A landscape with many valleys, sampled at points; each row gives a point and its height.
A ball rolls from a point to the lowest of its 2 nearest points, and stops where none of them is lower. Distance is the straight distance between rows; heights are no part of it.
(385) height 11.7: [ -4  16 -22 -40 -15 -37 -16  11 -11  -9  26 -20 -23 -27  -1 -13 -27   4
  29  18  12]
(563) height 47.7: [ 16  -3  -6  15 -35  -2  11   9 -18  22  -5  24  -9  -5  24 -39 -42  18
  38  15  27]
(329) height 54.7: [ -3 -12   1  -3  -8  -4  16 -26  16  34  -2  35  15  23  26  -2   5 -13
   8  16  33]
(735) height 45.0: [  6   6   7  -9 -14  14  23 -42  19 -33 -29  -1   8 -11   3  48  37   2
 -28 -23 -19]
(738) height 55.0: [ 15 -27  30  47 -17   2  -5  20   7  11 -12  -6 -24 -26  16 -11 -15 -39
 -24  13  21]
(613) height 6.5: [-11  -3  18  25   1  23  -5  -1 -15 -24  -4 -21  -4 -38 -17  16  41  -7
  -5  -6  -8]
(223) height 50.6: [-13  36   7   6  31  -7  -6 -16  55  42 -12  17  21  54   5   8 -11   2
   5 -18  -4]
(503) height 3.6: [  8 -12   7 -17  14   9 -17  46 -30   6   9 -17 -16 -33  15 -21  -7 -30
 -29  18  36]
(513) height 66.2: [ -1  28  -4  15  -3 -26  18 -23  26  11   2  19  16  -9 -30 -15   3  28
  12 -27  -7]
(541) height 17.6: [-10  53  19 -38   0   0  18  -4  20  18   9   7   5  36 -12  34  16 -22
 -20 -42  -2]
(500) height 57.8: [  4   1  11  -6 -17   3   6  10 -12  30   0 -15  -8   2  35   7  25 -42
   5  24  21]
(417) height 6.8: [-13 -37  37   9 -15   4  -5  32 -32  -1 -12   4 -14 -21  -1 -24  17 -10
  -2  33  13]
(140) height 11.8: [ -6  -6  10  25  14  20 -15   6 -30   2  -3 -23   3 -26  -4  20  42 -17
   1   9   5]
(179) height 50.2: [ 23   3  -3  33 -27   5  22   2  -5  35 -15  21   3  25  29 -14 -27  15
  31  11  15]
(572) height 22.2: [ -8  19   5 -18   1  -4  16   9 -12  12   4  -3  11  -2 -23  18  10  13
   6 -25  -3]
(199) height 12.3: [-22 -29  27 -10 -10  -1 -14  32 -20 -22  12  -8 -27 -26  -9 -15  18  -6
 -14  24   8]
(120) height 58.5: [  8 -25 -10  37 -24 -12   2   0  -2   2  18 -12 -25 -19   2 -13 -15 -11
  12   9   3]
(234) height 18.7: [-14 -17  -3 -28  -6 -20 -28  30 -17 -39  28 -25 -35 -32  -7 -24   4   2
  -6  31  11]
(905) height 52.1: [ 16  -4   5  44 -22  -4   9 -13   0  38 -19  11  -3   8   9   4 -18 -12
   7   1  22]
(681) height 28.8: [ -6 -16 -18  -4 -16  -4 -13  11  -9   1  44  11  -6  22 -10 -42 -43  31
  44  15  11]
(249) height 32.4: [-14 -68   7  13  -2  10  -4   5 -15 -20  20  11  -8   7  -8 -11  -1  10
  12  30  -2]
(887) height 32.5: [-13 -33 -23 -10  14  -2   6  -7   5 -18  46   8  12  13 -13 -19  11  37
  20   4 -13]
(476) height 18.0: [ -4   6 -15 -48  -2 -22 -30  20 -25 -31  18 -25 -32 -41   2 -22 -14 -12
   6  33  24]
(855) height 61.5: [  2  -2   8 -42 -18 -14  14  19 -20  12  10 -14 -23 -14  12  10  -8 -33
 -22  -2  16]
(103) height 24.8: [ -5  31 -13 -40   0 -14  14  16  27 -18  39 -22  -2  -7 -12  -4 -13  45
  15 -32 -20]
(643) height 13.7: [-23 -18  34  -6  11  24 -22  37 -27  -5  17 -14 -22   2   1  11  29 -48
 -30  18  23]
(463) height 44.8: [ -6  58  14   4  41  -6 -14  -7  43   7 -64  14  28  49  -5  12  10  21
  -8 -33 -53]
(724) height 15.0: [ -9 -15  -8  -5  33  27  -3 -27   0  -4   2   3  20  18  -6  44  15 -10
 -16  -9  -5]
(605) height 71.5: [ 24  10 -27  19   8 -12  32 -14   1   5 -17 -13  25 -14   3  -3  19  10
  -8 -20 -16]
(683) height 60.9: [  2 -19  18   5  -1  -6 -62  66 -20 -49   9 -14 -29 -30  -3 -50 -44 -21
 -13  45   8]
(269) height 20.0: [-11 -25  -8  -9  32  21   0 -12   1   3  16  11  21  12  -7  21  14  11
  -9   5  11]
(164) height 46.2: [ -1  16 -22  17  -7  12   2 -54  13 -35 -16   1  14 -14 -14  29  30  23
  25 -12 -48]
(703) height 10.6: [  7 -22  -9 -19  24   9  -2  22 -20   5  16  -7  -7 -32   8 -34 -11  -7
 -25  12  39]
(546) height 27.3: [ 22 -31 -25  18   3   2   0  12 -16  -4  27   1  -3 -17   8 -59 -47   6
   5   2  13]
(787) height 72.8: [ 33  15 -24  41   8 -14  19 -31  11   9 -35  -3  22  -5   8  16  28  -7
 -16 -14 -11]
(588) height 10.0: [ -7   7 -11 -12  27  18  -6 -29  17  21 -18  17  32  48   1  47   5 -14
   3  -7 -25]
(20) height 58.7: [  5 -31   4  22   0   1 -37  49 -11 -17  18 -18 -37 -32   4 -31 -35 -19
  -9  27  16]
(154) height 42.2: [  7  37  -8 -25   0   0  16 -52  33 -22 -30   5  21  10  11  40  38  -6
 -31 -27 -16]
(672) height 69.0: [ 15   0 -17  28  -1 -16  26 -19   7   0  10   0  10 -26 -20 -23   1  16
  -3 -25  -5]
(857) height 47.5: [ 27  53 -34   4  18  15 -18 -41  27 -22 -60   7  37  15   1  26  22  30
 -13 -29 -52]
(343) height 31.2: [ -6  41  14 -32  -1   9  25   3  43 -25  16 -16   6   4 -11   8   7  56
  13 -41 -25]
(523) height 12.4: [ -7 -28  23  15  -8  25  -6  24 -48  19  -8   3  -6   8   6  -3  12  -3
  10  29  23]
(657) height 27.9: [-13   6   4 -13 -19 -26   8  10  11  31   8  13   6  21 -14  -4 -34  23
  30  -5  -5]
(267) height 63.5: [ -3   7  16 -36 -12 -15  32  -8  -2  10   6  -4  -3  -5   9  22  19 -41
 -30 -11   5]
(381) height 43.2: [-19  -6  -6  11  -2   5  -4 -46  17 -29  12   0  13  -6 -26  24  25  25
  31 -10 -26]
(284) height 62.7: [-10  -1  -4  16 -15 -22  13 -35  19  10  -4   9  -1   3 -11  34   5  -9
  -1  -9  -6]
(197) height 44.6: [ -7 -28  21 -25 -25 -11 -30  55 -49 -26  -8   3 -32  -4   5 -28 -35  -4
  -6  48  16]
(739) height 73.9: [ 28  23 -38  24  18 -12  -2 -40  25  12 -36  16  30  24  13  22  13  -8
 -27 -19 -16]
(301) height 56.5: [  9 -28   8  32  -8  -5 -12  21   9   2   9 -21 -27 -35   9 -15  -9 -31
 -12  12   5]
(441) height 26.5: [ -4 -42 -15  -4  16   7   9 -11   0  -7  21  21  13   8  -7 -10   5  19
   8  16   3]
(114) height 59.8: [  9   3  -1 -32 -19 -12   0  19 -13  20   9 -15 -26 -10  30  -5 -17 -40
   2  16  29]
(502) height 44.5: [  8 -11   5 -11 -26  -4  -4  21 -32   9   1   8 -18 -11  22 -34 -36   6
  21  34  34]
(531) height 26.4: [  2  22   1 -15   1  -9  13   3 -11  38  -3   8   4  20 -12  18 -11 -10
 -10 -20  14]
(446) height 9.5: [  0  -7  33   9  10  22 -30  48 -19   5   8 -27 -22 -29  11 -10  21 -43
 -24  16  21]
(769) height 23.9: [ -6   3 -17  -4 -20 -23   1   7  -4  14  25  -3 -11  10  -9 -23 -52  18
  33   3   4]
(118) height 40.3: [  8 -35  12  -2 -26  11 -12  46 -40 -22 -10  14 -28 -18  28 -45 -41   8
   8  44  28]
(155) height 15.9: [-15  -2   4  10  10  21  -6   9 -38  18   1 -10   3   6  -7  21  34  -7
  12  11  12]
(352) height 28.9: [  9  25  -4  -2  -8  -9  10   6   6  50   3  -4 -10  26   9  20 -15 -38
  -9 -17  26]
(427) height 46.9: [ -7  68  23   3  48   6 -11   0  49  10 -33  -3  19  43  -8  20  12  21
 -14 -47 -28]
(737) height 60.7: [-10 -25   8  15 -12  -8   5 -10  -2   2   7  -3 -16  -7  -4  21   2  -4
  -2   6   5]
(713) height 56.4: [  1  -7   1   6 -10  12  15 -22   0  29 -12   7  12  12  37   6  23 -33
  -2  22  20]
(255) height 34.7: [ 26 -41 -10  -4  -7  -2  -7  29 -33 -26  15   6 -20 -20  19 -66 -56   6
   7  34   9]
(512) height 66.7: [ 24  -9  -4   7   6   6  25  20 -17  20 -12 -25  -7 -13   9  15   9 -29
 -28  -9   2]
(172) height 64.3: [ -4  27  -8  24  -8 -34  14 -32  29  11 -14  22  18  12 -18  12   4  11
   9 -20 -14]
(50) height 53.6: [  8 -17  22  51 -19   7   4  -3 -12  22 -15  14 -18  -9  13  -7 -15 -38
 -15   9  28]
(903) height 49.1: [-15  57  16  -1  37  -5  -5   4  34  41 -15   5  21  41  -9   7  -2   2
  -1 -38  -6]
(33) height 63.0: [ -7 -34  11   7   8   4 -51  68 -41 -47  13  -9 -25 -18 -17 -64 -20   8
 -18  38   7]
(106) height 33.5: [ -5 -30  -5  19 -32   7 -11   3 -16  -9  29  16 -22  18   2 -43 -28  24
  50  33  18]
(573) height 38.7: [-20 -11 -16   8  10   2   4 -30  12 -28  37   5  18  -6 -27 -12  22  35
  36  -6 -16]
(390) height 39.8: [ -4  39   4 -23  10  -1  15 -29  36   2 -22  14  25  12   7  27  29   6
 -16 -26 -16]
(635) height 48.5: [ 10  20 -27  14  12  14   7 -46  22 -31 -20  -2  37   2 -11  13  21  40
  19 -19 -58]
(607) height 52.6: [-13  -2 -11  10   9  -6   3 -26  39  27   0  23  22  38  13   7 -14   2
  13   4   8]
(784) height 13.6: [ -8  19   8 -32   8  13   8 -20  12  21   0  15  19  56  -6  48  17 -28
 -11 -23 -10]
(374) height 19.3: [  9 -26 -19   3  15   2  10  19 -27   1  22  -7  -2 -21  -7 -24 -24  11
  -7  -3  15]
(121) height 45.6: [  8  34 -34   6  29  10 -19 -46  40 -21 -47  14  36  21 -13  19   6  33
   4 -27 -63]
(41) height 18.1: [-10  22 -18 -36  -5 -33   0  11   9  -8  35  -8 -13 -13 -10 -22 -40  21
  22 -13  -6]
(151) height 14.9: [ -3  13  19 -14 -12  21  12   8 -26 -18   2 -21  -6 -23 -26  33  34  16
  -6 -18  -1]
(409) height 65.0: [  9   0  18 -12  -4  11  26  -9 -12   0 -14 -13   0  -8  14  32  31 -40
 -34 -17 -11]
(262) height 47.2: [  7  -4   5  -2   2  29   2 -47   4 -43 -34  -4   7 -15  -8  49  30  -1
 -23  -9 -38]
(171) height 36.0: [ -5  45  13 -29  13  12  17 -13  49 -19  -7  -8  19  18   1  26  15  37
  -4 -34 -29]
(915) height 43.1: [ -1  36  -3   5  22  -9  -6 -25  30  13 -52  14  31  37  -9  25   6  19
   9 -26 -45]
(628) height 37.6: [ -9 -57  -9  -4  -6  -2 -10  18 -14 -32  41   6 -14  -2  -6 -37 -15  21
   5  27   6]

Where does a ball stop that starts at each point below?
(255) => (503)
(164) => (588)
(352) => (613)
(223) => (915)
(390) => (385)
(249) => (588)
(409) => (915)
(512) => (915)

Call two points neighbours if one is among the 2 nearest of the other. Go from one point of each pair to the other, from neighbour to neighbour, staying as low as possible. Name the highest point that can't be avoided.
(613), (503) => (155)
(503), (417) => (643)
(613), (915) => (635)
(503), (385) => (234)
